Each row is a point on a landscape with many valleys, with its height.
From any point a ball rolls to the lowest of the 2 points nearest to it. It stops when none of these is lower. Distance is the straight distance between rows; heights are no part of it.
q838: 4	-15	3	-4	-15	33	19	-5	-24	-29	-26	21	-26	-6	-8	-1	30	-26	14	-23	-12	-1  (h 70.3)
q509: 25	-7	26	-4	-14	14	4	11	-25	-16	-16	27	-21	-22	-11	10	-6	-14	2	-35	19	28  (h 58.8)
q130: 5	1	18	-19	-15	29	4	-1	-23	-7	-24	9	-26	1	-25	26	-15	-11	-19	-44	29	36  (h 56.4)
q479: 9	-16	-9	-5	-2	9	11	-9	-2	-10	3	6	14	31	6	-3	15	0	0	2	-11	-17  (h 45.1)
q36: -23	0	8	6	17	3	-10	-7	4	50	11	-31	-24	3	-2	9	9	-3	5	12	9	-9  (h 31.8)
q137: -10	17	-1	-4	8	24	15	-5	-2	-39	-16	8	0	20	5	-14	13	-37	-17	19	6	1  (h 64.2)
q964: 3	4	16	-35	-12	14	25	0	-18	5	-5	3	-24	-22	-24	27	-15	8	-16	-32	23	31  (h 54.0)
q198: -5	-9	9	-18	-1	3	0	7	3	12	-2	-53	-3	-7	9	15	-5	0	3	8	-14	-19  (h 53.4)
q515: 4	-4	-19	-3	12	17	-19	2	11	15	-24	-22	3	15	16	2	-19	-13	-26	16	20	-2  (h 40.6)
q863: -39	16	-8	13	8	-14	-16	2	27	33	18	-28	-4	35	9	-15	-2	3	-7	22	5	3  (h 26.5)
q391: 1	-13	-24	3	-8	-30	-11	-10	16	-34	12	62	30	-29	-15	-27	23	-8	8	3	-5	-1  (h 86.1)
q946: 18	-4	8	-12	-12	24	-7	-10	-25	-12	-13	24	4	-12	-4	-16	-1	-10	6	-21	-12	2  (h 60.1)
q639: -10	29	-15	-17	7	-21	-13	21	18	23	-25	-40	-28	-21	-26	70	-39	-12	-42	-18	10	10  (h 55.3)
q816: -6	1	-2	12	-6	40	19	-7	-15	-28	-6	1	-13	3	10	-23	29	-27	7	-16	-13	5  (h 68.4)
q553: -15	8	1	-7	3	10	6	-6	9	-3	-17	11	-15	31	22	-16	-7	3	-6	19	-2	-3  (h 21.3)
q304: 9	21	-14	18	21	-18	-4	-11	15	4	28	2	33	29	6	-24	-1	20	-1	6	13	-10  (h 61.5)
q540: 10	-3	-2	7	4	3	12	-1	6	-44	12	38	24	-8	17	-26	22	-7	24	-12	4	-8  (h 48.1)
q610: 11	-3	-17	22	18	-21	-23	-25	10	7	14	5	25	14	-1	-22	11	24	16	4	-4	-2  (h 65.4)
q261: -17	-8	-15	-8	-25	-3	24	14	8	-29	14	15	7	-5	14	-27	16	0	39	-3	-14	-9  (h 51.5)
q748: -20	-11	-5	35	-6	-37	-19	-26	0	32	39	8	6	-28	-7	-28	8	9	26	3	-13	-19  (h 51.7)
q442: 10	-12	31	-3	-17	9	11	33	-20	-12	-5	-4	-12	-25	-1	18	-14	-4	-7	-13	10	26  (h 61.3)
q161: 12	2	40	-33	-4	-13	7	8	-17	16	-1	-29	-20	-28	-14	50	-21	19	-15	0	-12	2  (h 40.1)
q777: -15	-1	-1	6	-13	21	28	-5	-2	-43	5	6	9	19	9	-23	40	-22	17	-2	-12	-5  (h 70.5)
q432: 7	-2	17	-9	-7	16	0	18	-18	-9	-13	13	17	-23	20	-7	-14	13	8	-16	-26	-4  (h 59.3)
q938: 27	-9	18	7	12	8	-26	13	-6	38	-6	-18	-1	-12	2	13	-9	8	-8	-5	2	7  (h 48.3)
q621: -11	-12	3	-2	11	-14	6	10	13	20	15	13	13	-14	15	-20	17	19	7	7	11	-4  (h 35.4)
q395: 6	14	-5	9	-16	-29	11	-1	11	-4	38	20	37	31	15	-12	-4	15	9	7	16	2  (h 56.9)
q294: -9	-3	13	16	11	-8	-14	-13	7	37	24	-12	-13	-9	1	-10	3	9	22	19	9	-2  (h 38.3)
q250: 17	-24	5	15	-2	0	-12	-11	-10	12	8	15	6	-4	7	-19	-11	11	1	8	-13	-8  (h 49.3)
q452: 6	-11	15	-28	-15	20	13	8	-12	4	-20	-28	-11	-15	-4	19	-21	-4	-9	1	-6	-5  (h 56.3)
q239: 4	-1	0	22	2	12	8	5	-7	-30	1	55	16	-32	15	-18	9	2	20	-6	-12	-6  (h 52.5)
q694: 5	13	-13	-21	10	5	-13	20	7	27	-25	-29	-21	-16	-11	51	-28	-10	-36	-1	24	14  (h 52.4)
q895: 3	17	-12	5	7	-2	-18	-17	14	4	8	-8	31	42	14	-8	-17	0	-4	11	-2	-12  (h 64.7)
q17: 1	21	22	-19	4	-19	10	0	-15	22	1	-38	-31	-15	-31	70	-29	18	-26	-15	-14	23  (h 46.1)
q14: 12	-9	7	25	6	-3	-32	1	-5	34	13	-16	21	7	2	-4	-9	13	-9	12	-4	-4  (h 42.1)
q927: 21	11	-22	14	-24	-54	-21	-28	23	-31	28	27	13	16	-23	-21	1	26	25	20	-4	2  (h 74.5)
q139: -30	4	-4	-1	16	-5	-3	22	12	10	-29	-15	8	17	15	12	-22	-7	-31	19	-4	-27  (h 52.8)
q710: 31	-3	0	-1	1	7	-36	-14	-11	28	-19	8	-8	7	-17	12	-21	-4	-6	-27	20	17  (h 56.5)
q701: 23	-20	-10	-6	-2	5	-7	-17	-9	7	-7	2	13	16	-10	-14	28	1	-13	6	5	-2  (h 37.6)
q737: 6	-6	22	-27	14	-5	5	14	4	13	8	-15	9	-32	14	2	8	15	3	0	9	2  (h 41.6)
q545: -2	-17	10	-15	9	4	26	18	-6	-16	-1	-7	8	-20	22	-4	4	12	11	1	9	-9  (h 45.5)
q389: 13	5	20	-17	-1	35	8	10	-27	-18	-19	-9	-3	-3	-1	27	-10	-22	-3	-21	1	3  (h 58.5)
q519: 4	17	2	-9	20	-3	-14	30	2	39	-23	-46	-11	-17	-9	56	-18	-4	-40	11	-1	1  (h 49.4)
q862: -13	-13	5	-8	-8	6	20	11	7	-15	8	-30	16	0	16	1	-7	9	17	8	-6	-19  (h 49.6)
q46: 9	-29	4	2	-14	1	10	1	-10	-3	6	34	8	-26	5	-6	2	10	-3	6	-11	-16  (h 54.5)
q342: -16	17	-11	-2	-7	-5	0	3	12	-37	5	28	30	34	11	-27	2	0	17	-2	-5	4  (h 30.7)
q64: -28	13	2	12	-12	-28	-8	1	24	27	43	-9	13	33	3	-11	12	12	11	6	-3	-5  (h 36.7)
q102: 4	-6	2	15	-17	-6	19	-6	-1	-5	24	4	23	25	19	-14	4	14	2	11	-1	-12  (h 51.3)
q334: 14	7	9	-13	-21	31	17	10	-29	-20	-27	-10	-19	-4	-20	52	-14	-16	-20	-33	10	25  (h 58.6)
q425: -7	-2	9	-1	3	20	5	11	-19	-24	-8	29	20	-7	31	-6	18	-3	5	-7	-20	-7  (h 56.6)
q289: 6	-23	-7	-10	3	16	7	7	9	11	-28	-10	-9	13	11	5	8	3	1	-2	-5	-28  (h 50.7)
q301: 11	-8	-20	10	22	5	-21	-15	1	2	-40	-12	10	21	-4	-16	-8	-18	-19	2	8	1  (h 44.9)
q197: 11	14	-33	10	-19	-69	-15	-19	22	-52	35	51	29	-3	-35	-21	8	13	20	18	-2	0  (h 79.2)
q49: 43	-11	3	7	-6	10	-15	6	-10	28	-18	1	-4	-2	-3	0	2	5	-7	-13	15	20  (h 52.7)
q360: -3	9	17	-28	-7	-2	16	9	-11	-2	-13	-17	-20	-13	-25	52	-31	8	-35	-27	6	28  (h 50.9)
q978: 1	-2	9	-1	-4	8	-13	18	-11	49	-15	-32	-23	-5	-22	50	-24	12	-8	-20	-16	11  (h 55.4)
q641: 12	-20	-11	8	-5	7	5	-13	-21	-26	-19	29	14	-5	0	-34	12	-10	9	-18	-21	6  (h 57.0)
q365: 8	-25	-25	14	-15	-12	-2	-8	0	-38	14	53	19	-47	-5	-22	11	-20	23	14	-14	-10  (h 88.0)
q372: -4	1	21	-6	10	4	12	-4	0	37	4	-39	-40	-17	-12	43	-25	7	-6	3	15	-1  (h 25.3)
q293: 12	-6	-9	10	19	21	-8	-16	-7	-23	-45	8	1	23	2	-18	2	-29	1	-11	-1	1  (h 48.6)
q864: -27	7	-11	-5	-16	-15	7	7	17	-19	1	8	11	56	14	-22	2	3	10	-18	0	2  (h 21.8)
q107: -17	-24	9	17	-4	-25	-11	-21	5	21	19	5	-14	-16	-7	-32	6	16	20	1	0	-9  (h 45.4)
q655: -16	28	-4	37	-8	19	20	-8	-9	-58	14	6	7	25	11	-29	40	-31	21	-22	-13	-1  (h 73.0)
q300: -10	21	6	21	6	43	17	5	-8	-46	-22	14	-10	14	7	-14	29	-34	-7	2	-22	10  (h 66.4)
q328: 10	-1	-39	22	0	-45	-10	-27	20	-62	24	61	18	-23	-19	-23	14	0	18	21	-12	-1  (h 83.2)
q486: -31	6	-4	-3	-2	-2	9	11	14	-16	-7	-7	11	48	13	-18	-5	3	-16	13	1	-3  (h 7.5)
q115: -8	13	-7	31	-6	-5	7	-15	2	-64	24	46	11	-10	8	-25	28	-24	35	-10	-5	-5  (h 53.3)
q456: -8	-16	-14	-2	-11	-26	1	5	22	4	35	25	11	-24	-1	-19	32	13	13	11	-1	-11  (h 24.4)
q58: -1	18	-23	-3	-17	-20	0	-13	5	-36	22	36	17	26	-5	-28	12	7	36	-10	-5	2  (h 38.5)
q90: 7	1	1	-12	10	19	0	10	6	19	-28	-9	-27	-7	-12	16	-14	-12	-26	-2	27	18  (h 55.1)
q976: -18	-17	15	-14	4	2	-15	-12	-3	49	-9	-22	-26	-10	-18	14	3	-11	-2	-12	13	3  (h 25.1)
q650: -4	5	12	-10	9	3	-16	-12	-3	49	-1	-31	-39	-2	-20	36	-18	-6	-22	-14	22	0  (h 18.4)
q547: -24	18	3	-10	32	-16	-16	15	1	35	-16	-54	-10	-16	-5	36	-9	4	-34	26	-29	-10  (h 45.2)
q312: -16	4	-6	12	7	-6	-10	-17	23	17	0	-3	-13	29	6	-26	-9	9	-9	19	16	-5  (h 13.9)
q673: -4	-17	20	-13	17	-2	26	12	-2	12	1	-16	-28	-21	-3	35	-12	14	-10	5	17	-6  (h 32.2)
q349: 15	17	-10	11	-19	-40	1	-30	26	-10	45	19	9	26	-10	-16	2	22	41	15	15	-1  (h 78.5)
q173: 21	12	6	-8	6	16	-15	16	-13	47	-12	-17	-12	-21	0	31	-22	22	-4	-18	-5	15  (h 51.9)
q523: 5	-10	-5	9	8	-15	12	3	13	-15	11	37	31	-1	16	-32	13	14	11	-1	16	-3  (h 42.9)
q50: 22	17	9	-6	8	45	15	8	-22	-36	-20	-5	-2	-17	12	9	13	-22	-8	-7	3	7  (h 60.2)
q522: 21	-14	-16	19	1	-32	-19	-19	14	-15	20	29	16	-2	-11	-29	9	25	20	18	-1	-2  (h 69.5)
q103: -5	12	-33	-6	-34	-24	16	10	17	-25	35	41	20	4	9	-23	15	2	34	-6	-16	-8  (h 45.8)
q520: 8	-6	-21	25	17	16	8	-17	-19	-28	-15	23	10	23	5	-28	19	-8	7	-7	-9	0  (h 52.9)
q613: -23	1	17	-9	21	-9	3	22	12	22	-29	-39	-13	3	8	31	-16	2	-28	22	-12	-15  (h 49.1)
q605: -42	23	1	7	31	0	-23	15	3	39	-1	-56	-7	-6	5	32	-2	-8	-5	20	-24	-6  (h 41.2)
q437: 18	-6	3	-21	7	16	8	-11	4	9	-14	-5	-23	-8	-10	-8	-3	4	-12	3	24	6  (h 57.5)
q80: 19	-5	15	-24	-10	8	7	-4	-11	20	4	-1	-27	-29	-13	8	-14	5	0	-9	20	15  (h 56.7)
q428: -6	11	5	-20	12	35	22	7	-6	-32	-18	-6	1	3	18	-10	3	-12	-11	15	-11	9  (h 62.2)
q492: -5	0	-3	20	13	0	-14	3	0	29	11	-31	13	20	14	2	-19	-7	-24	27	7	1  (h 34.8)
q600: -19	19	12	10	17	9	-21	5	-12	50	2	-40	-21	-9	-1	27	-11	-7	-6	14	-5	-11  (h 37.1)
q324: -3	-21	-9	-15	-3	11	8	15	3	22	-12	-45	-15	17	5	6	-1	-3	-4	19	-1	-4  (h 54.8)
q224: -16	7	-6	10	-19	-29	1	3	23	26	52	9	2	-4	-7	-11	18	15	22	20	-7	-12  (h 38.1)

Call two points neighbours if one is among the 2 nearest of the other. Go from one point of each pair to the other, from neighbour to neighbour, staying as low as possible. Name the highest point that can't be avoided.
q938, q650 | q139
q486, q650 | q748
q456, q312 | q224
q701, q492 | q250
q312, q486 | q553

Where does a ball stop that starts at each point below?
q261 | q486
q838 | q492
q90 | q36
q816 | q389
q639 | q36
q365 | q456
q432 | q456
